The views of a scene show one set of named points, each view turned or mirrored, and shifted as a whole, with a little noise and some points left out.

Scene 1
View 1
<246>: [-12 -10  19   7   8 -28  20  -5 -26   6  25 -23  23   8  36  23  17 -26
  10  -5   0]
<278>: [-15 -11 -13  29  -1 -13  15  -5  27 -40  34 -32  38 -40  24  15  36 -30
  15 -34  28]
<272>: [-11  -4  -9  30  16  -9   1 -16   4   4  33 -10  16 -16  21  19  12 -37
  24 -21  12]
<280>: [-12  17 -10  20  -2  17 -38 -53   0  12  -9  20  12 -15 -15  27 -18  19
  19 -13 -26]
<135>: [-38  27   1  14  12  34   1 -39  31  37   4  10  12 -12 -12  29 -17   8
 -17   3 -37]
<43>: [  0 -18 -11 -13 -19   6 -29 -34 -19  11 -15 -13  16 -15 -13  27  -5  15
   9  -3 -40]
<182>: [-21  -3  25  -1 -14 -15  -7 -40 -25  -5 -22 -16  41  -3   8  37   5  43
  -7  -4 -40]
<205>: [-25 -32  -8  36  13   6  -6 -35  16  17   5 -27  37 -46  -4  30  12   3
  -1 -17 -33]
<235>: [-13 -14  50  -7 -11 -39   0 -34 -63   6 -22 -20  43  20  28  43   8  42
   0   3 -46]
<225>: [-34  55  -6  22  20  28  23 -10  50  13  49  17  -2  -3  18   6  -4 -48
   1 -11  24]
<183>: [ -1  17   8  35  16 -20 -24 -39 -30   0  12  17  19   6  23  27  -6  -4
  41 -22   6]
<117>: [ -1  -3 -27 -15 -21  16 -20 -18   8  -7   9 -11   6 -20 -11  13   3 -12
  13  -8 -11]
<299>: [-10  50   7  31  19  -1  -6 -23   0   3  35  30   2  15  28  15  -8 -35
  34 -17  28]
<105>: [-15 -14  16  67  34 -34  -6 -41 -19   4  15  -6  43 -24  30  35  15  -5
  32 -34   0]
<84>: [-22  16 -25  -7 -30  33 -17 -32  40 -31  -8  -8  29 -41 -24  16   3  24
 -11 -17 -19]
<102>: [-16  25   6  38   4 -17   6 -23  11 -39  24  -2  37 -18  29  18  21 -11
  25 -36  32]
<253>: [-45  38  52   8   0 -14  29 -26  -2  -5  -6  -5  44  10  31  33   8  32
 -24  -2 -21]
<187>: [-26  11  42 -11  -4 -16  10 -25 -35  19  -7  -9  23  26  24  36  -1  24
 -12  13 -36]
<118>: [-19  61   4  29   9  10  -9 -37  18 -12  19  32  12   0  16  18  -8  -7
  23 -23  19]
<276>: [ -4   9  -7  13  10   5 -24 -32 -12  28  14  15  -3   4   1  24 -16 -18
  25  -4 -15]
View 2
<278>: [ 30  43 -12  -5  15   6 -22   1  29 -55 -10 -38  47  19  -8  24  -1 -59
  12   4  10]
<205>: [  2  35  -2 -15  25  11 -35  14   4 -11 -31   2  48 -15  -7   0   7 -18
 -36 -26 -14]
<246>: [ 30  10  -8  22  11  -4   2   7  23 -32  -4  -3   5 -21  20  -5  -1 -41
 -27  36  -6]
<84>: [ -3  78  26  12  47 -11 -30  26  15 -20  -2 -45  60   6 -29 -27 -31 -19
 -41 -44  14]
<253>: [-14  43  24  19  22   0  18   4  48 -11  10 -22  37 -70   0 -38 -20 -11
 -20  33 -15]
<272>: [ 31  24 -18  18  22  -5  -6  20   6 -33 -11 -28  18   1  11  15  -6 -48
 -12   3   0]
<235>: [ 22  21  25  32  24 -17  -3 -17   8 -23   3  31  17 -95   9 -43 -33 -38
 -60  21 -30]
<43>: [ 20  38  16  26  43 -19 -29  22 -16 -11  -8   3  25 -21  -1 -28 -27 -26
 -74 -33  -2]
<299>: [ 21  27 -27  49  30  -9  33  48  -3 -13   4 -68   0 -10  21  14 -20 -24
  12  12  -7]
<182>: [  9  43  26  21  32 -13 -14   0   7 -16   0   6  35 -66  -6 -40 -32 -25
 -52  -7 -19]
<187>: [  5  24  20  34  28 -12  12  10  23  -5   7   7  11 -64  14 -43 -21 -16
 -55  31 -14]
<118>: [  6  48 -15  40  37  -7  23  43  -1  -8   5 -76  24 -21   3   0 -31 -18
  11  -8  -7]
<117>: [ 26  43   5  28  40 -16 -22  33  -2 -23  -3 -30  23  20  -2 -12 -20 -34
 -53 -21  18]
<280>: [  5  47   1  32  49 -13  -8  41 -28   5 -11 -34  27 -32  -4 -15 -35  -9
 -38 -46 -15]
<102>: [ 24  48 -13  17  19  -2   4  10  19 -42   0 -55  38 -20  -4  16 -21 -51
  25   5  -7]
<135>: [-25  42   7  13  41   3   0  50  11  23 -11 -33  32 -15   0 -26  -5  22
 -43 -19  -5]
<225>: [  1  29 -30  31  24   8  34  62  29  -2  -1 -78   9  32  17  12   6  -4
  13  26  13]
<276>: [ 17  21 -14  41  39 -13   1  46 -23   1  -9 -24   2 -13  19  -5 -18 -17
 -39 -15  -8]
View 3
<118>: [-38 -29   0 -27 -17  10 -27   7 -13  39   7 -48 -25   3   6   8  11  35
 -15 -26  26]
<117>: [ -8 -63 -16  -3 -16 -30 -13  -4  -2  46  -4   2 -29  28 -19  16 -18   8
 -11   4 -14]
<276>: [-11 -69  19 -27 -23 -11   7  11   4  24   3 -10 -16  16 -15  23  23  17
  -2  -5   3]
<43>: [  1 -64   8 -18  -4 -40  16  10  20  38  -7  33 -45  30 -25  12  -5  -5
 -22   8   8]
<135>: [-31 -60   2 -11   1 -47  -7  26  15  57  -8  -7 -22 -15 -33  32  20  18
   2 -26  54]
<105>: [  6   9  29 -24 -14  -4 -32  36  -9   3   9  10 -19   5  -8 -32  47  11
   1   0  -3]
<102>: [-13  10 -13 -20 -11   4 -57  17 -24  26  16 -28 -19  11   2 -24   0  22
  -7  -7  -7]
<299>: [-28 -39   8 -40 -27  17 -23  10 -22  17  21 -58  -2   7   6  16  19  36
   1 -17   2]
<272>: [  2 -28  -2 -15 -20 -13 -35  15 -17  20  13  -9  -6  19 -13  -4   7  10
   6   7 -26]
<280>: [-21 -60  18 -11 -14 -12   7   7  11  44 -15   7 -48   9  -7   8  24  16
 -30 -17  28]
<225>: [-37 -46 -24 -12 -25 -16 -50   9 -22  48  14 -64  17 -12 -12  36   9  36
  26 -28  12]
<246>: [ 10 -17   1 -50  -2 -30 -23  32  -1   7  35 -11   6  24 -24   8  -3   0
  18  15 -18]
<253>: [-20  10  -6 -61  36 -44 -20  48  18  36  30 -16 -24   6 -25   7 -14   7
  -5 -12  55]
<187>: [ -4 -24  13 -69  23 -42  15  46  30  19  31  -3 -20  25 -33  21  -9   0
  -2   5  33]
<182>: [ -1 -15  10 -42  23 -40   7  35  29  31   9  28 -49  24 -26  -6 -10  -5
 -25   5  30]
<278>: [  2   3 -29   5 -17 -21 -74  11 -28  37   9  -8  -7  12 -13 -24 -11   7
   9   8 -34]
<205>: [  8 -30   4  11  -8 -54 -30  29   7  39 -13  36 -22  -5 -33 -12  28  -4
   7  -2   9]
<183>: [ -8 -25  27 -44 -18  15  -4  16  -4   6  14 -16 -25  22   4  -6  24  18
 -17   0  -1]
View 4
<84>: [-10  -4  37  -8 -59  28  32 -29  -3 -35 -18  41 -48 -44  11   3 -47  18
  -6   5 -36]
<280>: [  1  25   5 -30 -60   1  12 -31  -8 -11 -12  49  -5 -41  30  -3 -16  27
 -20 -14  11]
<205>: [ 14 -15  26   1 -22  38  -2 -35  -5  14  -4  34   2 -13  10 -34 -52  11
 -28   1  -6]
<102>: [ 24   4  17 -44 -55  35  27  -2 -16  35  14  -5 -36 -25 -34 -10   9  -4
 -11  10 -14]
<253>: [ 97  21  20 -28 -43  27  27 -13   0  13  -7 -10 -46 -69  33   4 -22  17
 -43 -14 -37]
<299>: [ 36  40  17 -56 -80   6  17  14 -17  40   4  13 -26  -4  -6  10  17   0
  -3 -26  29]
<105>: [ 24   3  -2 -36 -27  29  -3 -27 -14  54  21   8  15 -20 -15 -40   8   9
 -33   8  13]
<235>: [ 85   8  11  -6 -24   2  18 -36  30   0  36   1  23 -61  30   1   1  24
 -87   2 -17]
<276>: [ 25  28  19 -26 -65  -4   4 -10   3   7   5  41   9  -8  19   4 -11  12
 -23 -28  31]
<135>: [ 42  23  23 -19 -51  20   1 -20  -8   4 -36  43 -28 -31  50  -8 -58  20
 -10 -34   6]
<182>: [ 52   5  16  -6 -33  13  21 -41  17 -11  14  18   0 -62  30  -4 -16  26
 -61   3 -21]
<278>: [ 11 -19  41 -14 -47  47  21   1  -8  30  20   3 -37   4 -50 -16 -17 -16
  -5  19 -19]
<43>: [ 15   4  27   4 -48   0  15 -34  20 -31  10  47   9 -30  28   4 -32  22
 -46  -8   4]
<225>: [ 40  30  42 -43 -80  30  12  27 -20  39 -25  17 -58  10  -1   5 -35 -11
  23 -38  15]
<183>: [ 26  27   1 -46 -59   2  13 -15  -7  26  20  17   4 -23  -4  -4  25  13
 -31  -7  20]
<118>: [ 24  35  11 -58 -78  15  21   0 -24  25 -11  18 -43 -32   2   4   4  10
   2 -18   7]
<246>: [ 70   6  36  -9 -41  18   9   2  20  30  32   0  -1  -2 -12  -1  -9  -9
 -46  -9   7]
<187>: [ 94  20  23 -12 -40   5  12 -17  23   5  13   6  -2 -43  39   8 -18  17
 -66 -21  -6]
<117>: [  2   5  43  -4 -65   7  23 -10  12 -19   8  42 -17  -7   0  12 -29   2
 -20  -6   1]
View 5
<183>: [  2  25  47   7 -20   8 -19   8  -8 -15   6  -7  39  -5   7 -19  12 -26
  -2  13 -22]
<135>: [-16   6 -23  -2   6   5   0   5  10 -54  63   0  12   4 -11   2 -26 -11
 -17 -34  14]
<280>: [ -3  10  17  -4  -4  -5 -22 -14 -11 -60  31 -13  36   6   0   3   5  -5
   5 -25   8]
<84>: [-24   5 -26 -12   4   3  15 -55  22 -48  14 -14  49 -15  10 -12 -16  -2
  18 -66  16]
<118>: [-18  10  18  20 -27  23  -5  10  15 -18  35  -1  24  20 -13 -24  -9 -30
  35 -19  -4]
<225>: [-45  -2 -18  24 -23  27  -1  29  17   2  43  23  18 -13 -29 -27 -42 -60
  28 -16   5]
<102>: [ -4  14  15  13 -26  31   4 -10  26   5  -7   5  53 -30  14 -53  -7 -40
   8  -4 -16]
<187>: [ -1  43  12 -16  12  -4  31  12  14 -25  35 -25   3  16  14  13  -7   8
 -56  -6 -37]
<182>: [ 10  38  14 -20  11  -1  26 -23  15 -33  16 -27  31   3  27   1   3  15
 -43 -22 -28]
<272>: [-26  19  14  -1 -14   6  -9  -3  -1   2  -7   6  44 -44   5 -17 -16 -41
  -6   3 -18]
<278>: [-26  11 -11  -3 -14  21   9 -25  22  12 -23  13  64 -72  18 -44 -25 -49
  -4 -11  -9]
<299>: [-21  15  30  24 -34  20 -18  31   3   3  21   9  25   1 -18 -26 -11 -49
  28  10 -15]
<105>: [ 22  19  32   2 -12  22 -21   6  -3 -21   8   8  47 -48  24 -43   5 -31
 -44  27 -14]
<117>: [-40  15  -1 -13  -3 -15  -1 -26  -7 -19  -2 -11  40 -24  -1  14 -17 -20
  13 -32  -5]
<43>: [-19  25   8 -25  13 -23  -2 -29 -13 -43  10 -25  34 -12  13  27  -1   5
 -19 -30 -11]
<235>: [ 16  57  36 -24  13  -4  36  -7  13 -17   7 -38  18   9  34   8  11  18
 -70   1 -55]
<205>: [ -5   8 -20 -22  12   1  -8 -18   0 -45  21   5  43 -56  20 -12 -18 -16
 -49 -15  10]
<253>: [ 10  32   1  -1  -1  31  48   4  50 -11  38 -13  15  17  18 -28 -13  -6
 -45 -19 -31]
<276>: [-25  15  22  -3  -7 -11 -21  13 -20 -29  24  -8  22  -7 -11  13  -7 -22
   0  -3  -9]

In a view up to two points have been moved. Name them for each view, in the order of its rows, or write none.
view 1: <272>
view 2: <225>
view 3: none
view 4: <253>
view 5: <118>, <187>

Scene 2
View 1
<2>: [-18  31  26   8 -18 -25 -23   6   9  25   0  -2   4  -7  -9   1   6   3
   5 -17   7]
<63>: [-38  17  22   2 -10 -14 -35  17   3  10   9  22  -8  -9  -2   4 -13  -9
   6 -26  10]
<169>: [ -9   2  25 -18   0 -15 -25  26   4  20   3  -6 -14 -12  -5   4  -6  -7
  -5   0  -6]
<136>: [-25  22  -2  26 -29 -21  -1   3  24  51  27 -34  14 -23 -14  -3  28   7
 -27 -22  -5]
<175>: [ -5  -3  34 -15   9 -11  -5  28  -2  29  16   5   1  -9  -5  20   4  16
  -7  11  -5]
<18>: [  4 -10   8 -34   5 -15  -7  33   9  40   2 -40 -12 -12 -10  -1  -3 -11
 -28  12 -29]
<134>: [-18   3   3  -1 -19 -23 -38  21  32  22  18 -41 -28 -40  -8 -12  18 -23
 -34 -11 -10]
<129>: [-38  14  34  -5   3 -23  -2  33 -13  26  15  34  31 -12   9  34  12  55
  -7 -17   4]
<138>: [ 10  11  41  15  -3 -10  11   0  11  42  24  -4   6  -2 -18  16  22  18
   6  17  10]
<212>: [-23  20  13   5 -18 -13 -29   6  10  21   7  -4 -13  -5 -12  -8 -11 -27
   6 -19   3]
<270>: [-16  23  14  -1 -16  -7 -33   2   2  19  -6   2 -18  11 -16 -16 -32 -46
  21 -18   4]
<255>: [-19   0   8 -42  -1 -31 -43  49  11  14 -17 -30 -21 -30   4  -6  -4 -12
 -34 -11 -24]
<13>: [ 11  -2  38  -9   6  -4   0  14   2  30  16   1  -6   0 -15  15   0   3
   6  20   0]
<3>: [ -6   9   1 -12 -10  -5   0  11   4  47   4 -26  -2   8 -18  -7 -18 -27
  -6  -6 -19]
<237>: [-20  -8  19  -2  -6 -11 -44  26  27   5  32  -7 -37 -37  -5   0   6 -19
 -21  -3   2]
<62>: [  7  13  27  -2 -14 -31 -21  15  25  29   2 -38 -10 -31 -11  -2  33   3
 -19   6  -2]
<51>: [  5   8  36 -33   5 -27 -31  32   4  15 -19 -12 -15 -12  -4   3   2   2
  -5   9  -7]
<11>: [-48  27  13  10 -16 -17 -18  14  -3  26  12  22  15  -6   0  10  -6   8
   2 -38   6]
View 2
<51>: [  3   4  -6 -18  15  -3 -20 -13  13 -10  -9 -12 -52  -4  13  13  21 -25
  -6  13  15]
<134>: [ 18  25   7 -13 -12   6  16  19  -6 -25  25  -6 -28  35  20  33  21 -15
  27  -1  15]
<138>: [ -3  -7   1   5   6  -7 -57 -23   6 -39  27  28 -44   9   0  47  15 -46
  -2   7 -25]
<270>: [-24  50   3  14 -22   2 -31  13  24 -25   1 -40 -46 -12 -18  35   6  -7
  -4  -7   1]
<62>: [ 10   6   5  -9   2 -10  -7  -3  -6 -20  25  12 -47  24  18  30  21 -44
  21   8  14]
<175>: [ 11  -7   1 -13  19   8 -44 -25  14 -23   4  10 -31   0   6  28  22 -16
 -10   7 -17]
<255>: [ 21  19   4 -25   6  16  10   5   6   4 -11 -21 -36  12  27  -2  25   1
  16   4  26]
<11>: [ -1  31  32   3  -4  26 -37 -42  35 -10  21 -15 -10  -1 -23  40   4 -15
  15  -9  -6]
<13>: [  0  -4  -7  -4   9  -3 -51 -10   9 -35   4  10 -43   0   4  33  20 -20
 -15   9 -20]
<212>: [ -9  40  12   5 -15   6 -23   3  18 -25  14 -24 -34   2 -11  39   7 -14
   8  -8   2]
<18>: [ 15  10   0  -5   1   5 -30  12  -5 -10  -1  15 -47  10  31   3  28 -10
  13   6  -8]
<237>: [ 16  15  -3 -21   0  10   8   8   8 -44  18 -21 -18  24   5  50  21  -3
  -2   0   8]
<169>: [  5  13  -1 -11   5   6 -25  -6  15 -20   2 -11 -38   1   5  25  19  -9
  -2   5   1]
<3>: [ -2  35   7  15 -19   9 -45  20   4 -15   4   3 -45   1  11  12  16  -6
  15  -5 -18]
<2>: [ -8  26  17   4  -6   2 -28 -24  19 -16  22  -9 -35   3 -13  39   6 -37
  12  -2   4]
<63>: [ -3  30  15  -6  -3  16 -22 -25  33 -22  11 -32 -19  -4 -20  44   7 -11
  -1  -5   1]
<136>: [ 13  26  29  10 -20  13 -24  -9  -3 -16  47  29 -21  32   7  37  10 -38
  46  -7 -10]
View 3
<255>: [-34  20 -12   5  -3  -9   6  31 -21  16 -17  -9  -9  14  16 -30  -6  14
 -19  52  13]
<212>: [ -8   5 -36  -6 -25   9   1   8   6  19 -29  44  -4  -3 -17 -29   9  17
  -7  22  34]
<11>: [ -1  -9 -57   3 -11  26  18  25   1  32 -39  24   1 -34 -37 -13  21   0
  -2  17  23]
<134>: [-13  22  -7 -14 -29  16   7  12   2  20 -24   5 -43   9  19 -46   4  25
 -20  35  18]
<2>: [ -7   7 -39  -2 -32  11   7   9   7  22 -11  16   0 -23 -28 -18  22  10
  -8  12  38]
<3>: [-11  15 -19  -4  -6   4 -26 -15  19  33 -27  33   4  -1 -22 -11   2  13
 -33  43  17]
<175>: [-11  18 -34   6  10   0 -21   6  -1   5  -8   5 -12 -38 -13   5  -3  -2
 -15   6  15]
<13>: [ -8  24 -32   1  -1  -6 -33 -10   7   1  -2  21  -9 -34 -15   3  -4   3
 -16  -1  25]
<51>: [-29  22 -26   9  -9 -21 -11  13 -13   1   5  -3   5 -11  -4 -12  -1  10
 -12  21  30]
<136>: [  4  13 -19 -17 -35  42   4  -5  30  47 -25  -3 -35 -30 -17 -26  30  14
 -33  27  16]
<270>: [-10   2 -45  -1 -21  -3  -7   5   2  13 -31  64  14   5 -28 -23   1  15
  -1  20  42]
<138>: [  4  28 -30  -6 -16  10 -35 -25  26  12   5   7 -21 -57 -24   9  15   2
 -24 -12  26]
<129>: [ -5   0 -58  14  13  21  10  32  -6  20 -15 -17  -5 -69 -36  13  18 -20
  -4  -1  13]
<62>: [-14  29 -11  -8 -36   4  -4   1   9  15   5 -16 -26 -16   4 -25  17  20
 -24  17  31]
<18>: [-20  30  -7   1   2  -4 -27  -5   7  21  -9  -4 -12  -6   3  -9  -5  10
 -36  41   8]
View 4
<3>: [ 18  13 -20 -11 -12  10  16  -3  40   1 -26  14  16  11 -19  25 -22   5
 -24 -17 -33]
<169>: [ 17  17 -25 -18  -2   6 -16   0  18   1   0  -9  10  13 -14  23   3  -2
  -8  -4 -25]
<237>: [ 41  27 -38 -23   6  10   0  -3  10   9  10 -29  23   5 -24  47   4 -42
  -7   6  -1]
<51>: [ 14  18 -39 -17  -2   7 -36  -1  20  -2   5 -10   1  27  -4  25  18   9
  -7  -4 -35]
<270>: [ 13  41  -9 -22   2 -20  21 -34  27  -5 -26  -2  31  26 -32  13  -3  -2
   0  -2 -30]
<129>: [-14  11  24   0   1  -1 -31  23 -14  11  28  -5 -29 -19  11 -13  -1  15
 -24   5 -19]
<62>: [ 27  11 -38 -16  -8  24 -13 -18  24  -1  12 -10   9   6  25  49  12   0
 -43  10 -19]
<212>: [ 17  33  -9 -15   3 -10  17 -26  18   1  -8  -7  20  12 -14  20  -5  -8
 -16   5 -18]
<138>: [ -4 -10   6 -28 -27  21 -14  -8   9  -4  -5  -4  17 -24  19  35  -3  25
 -24  16 -22]
<136>: [ 23  16  -6   2  -8  20  31 -13  24  10   6   6   3 -19  25  37 -21  -5
 -70   6  -9]
<134>: [ 48  27 -47  -8   5  19  13 -12  25  10  13 -13  13   9  -1  53  -1 -35
 -40   1  -6]
<2>: [  8  29   0 -12   1  -7   3 -26  13   0   3  -4   8   5   8  15   4   9
 -30  10 -20]
<175>: [  3  -1  -8 -19 -11  16 -28  18   7   5   5  -7   2  -7  -7  22  -3   9
  -7  -1 -25]
<63>: [  9  37   3 -13  12 -18   2 -14   0   5   6 -13   7   9 -19   4   0 -11
  -7   4 -16]
<11>: [  1  36  21  -1  11 -18  13  -7   0   9  10  -1  -7  -3  -5  -8 -11  -1
 -28   4 -15]
<255>: [ 39  31 -62   1  15   9 -22  11  30   9  14  -7 -10  36 -16  28   8 -21
 -22 -19 -27]
View 5
<175>: [ 46   3   8   0  21 -12 -23   6  -6 -13   2   3 -10  15  13  12  10 -17
   2   4  29]
<255>: [ 47  -7 -17 -40 -19  43  -3 -16   3  -8 -10  21  21   8  11  25  25 -17
 -22 -19  25]
<138>: [ 23  -5  25  11  12 -33 -33  25  -6  -8   3 -22 -25  -1   5  11   0 -29
  15   2  11]
<136>: [  2  -9   9   0  -9  24  -4  37   6   4 -14 -40 -13 -15  31  41   3 -35
  -7   7 -14]
<11>: [ 13  13   3   3  19  19 -18  10 -26  -7  35   5  -5   3  52  33   1 -43
 -25  21   3]
<212>: [  6 -11  -2 -23   3  30 -33  -4 -30  10  26  -3  -4   0  14  20   1 -42
 -16  -4   7]
<3>: [ 18 -19  10 -28  10  31 -31  -3   2  24 -10  -3 -24  -6  19  10   4 -47
  -5  -1  33]
<134>: [ 19 -22 -18 -30 -21  46  -7   9  -8   3 -12 -24  14   4  -4  32  12 -14
 -13 -17  -6]
<129>: [ 47  30  12  26  28 -21  -5  20  -9 -33  22  14  -5  12  58  33  10 -21
 -14  26  14]
<13>: [ 37  -7  13  -4  19 -18 -39   6 -10  -2   3  -4 -18  11  -1   2   3 -24
   8  -4  29]
<51>: [ 46   1   5 -25 -13  -5 -21 -15  -8 -14   6  23   6   6   3  12  19 -23
  -3 -19  27]
<63>: [ 19   4  -6 -11  16  19 -28  -3 -40  -7  40   8   5  11  27  24   2 -36
 -22   6   8]
<169>: [ 35  -6  -3 -19   6  12 -25  -5 -14  -4  10   7   0  10   6  14  10 -26
  -8  -9  23]
<62>: [ 25  -9   8 -14 -30   1 -11  13   2  -9 -11 -16   4  -8  -2  27  14 -20
   5 -21  -2]
<237>: [ 30 -16 -26 -19   4  32 -21   7 -31  -6   8 -18  15  24 -13  24   6  -5
 -15 -12   2]
<270>: [  2 -12   1 -36   8  32 -49 -19 -39  20  38  10 -10  -3  12   6  -1 -56
 -17  -7  19]
<18>: [ 42 -16   7 -26  -2  18 -16   0  19   4 -28   0 -11   1   6  13  16 -24
  -1 -11  34]
View 6
<51>: [ 29  36  12  -2  -7 -31  -4   1  24 -28 -20   7   2  19  13   7 -28 -34
   5 -21  -7]
<138>: [ 49   3  -6  17  -3 -13 -12 -14  24 -26 -50  33   5 -21 -30  25 -13 -41
   0 -43 -33]
<62>: [ 53  35  17   5   9 -33  -4  -4  39 -24 -38   2  31  -3 -17  19  -7 -12
 -14 -17 -21]
<136>: [ 50  -3   8  39  16 -26   0 -15  58 -30 -43  -2  52   8 -51  30  -6   0
  -3 -31 -38]
<175>: [ 29  19  -9  23  -1 -14   3 -10  25 -31 -28  21   0   1  -2  19 -25 -44
  22 -23 -26]
<63>: [ 10  -8  24  27 -10   4  -4  -8  19 -44 -26 -20   9  29  10  21 -13 -17
  15 -51 -31]
<212>: [ 26  -7  31  24 -19 -18  -8  -8  36 -41 -34 -18  13  20  -5  19 -25  -2
   4 -51 -24]
<169>: [ 28  18  12  18 -11 -21   1  -6  31 -35 -25  -3   4  14   8  17 -30 -22
  14 -28 -19]
<18>: [ 46  31   1  22  -7 -51   6  -8  55 -29 -23  11  13   7 -10  16 -46 -20
  17  -8 -12]
<270>: [ 18 -17  42  17 -43 -25 -15  -8  31 -44 -35 -18  -3  27   3  15 -42  -3
   5 -66 -12]
<13>: [ 38  13  -2  17 -17 -18  -6 -12  24 -32 -37  24 -10 -13  -4  22 -34 -40
  14 -34 -24]
<11>: [  8 -24  11  38   4   6  -2  -9  24 -40 -25  -9  24  41 -17  19  -6 -22
  19 -52 -37]
<255>: [ 26  45  20  15   3 -41  13   2  48 -32  -6 -23  23  36  20   8 -34  -6
  17   1  -9]
<129>: [  8  -1 -23  35  29  15   1  -7   7 -31 -17  24  16  33 -16  16   7 -61
  28 -31 -41]
<2>: [ 29  -2  21  17   2 -16 -11  -5  28 -31 -33  -5  28  27 -23  15  -3 -16
  -7 -48 -26]
<237>: [ 37  32  27  29  -7  -8   8  -8  35 -42 -32 -33  16 -11  23  32 -20   2
  11 -20 -36]

In a view up to two points have been moved. Name them for each view, in the order of its rows, or write none.
view 1: <18>
view 2: none
view 3: <270>, <138>
view 4: <237>
view 5: none
view 6: <2>
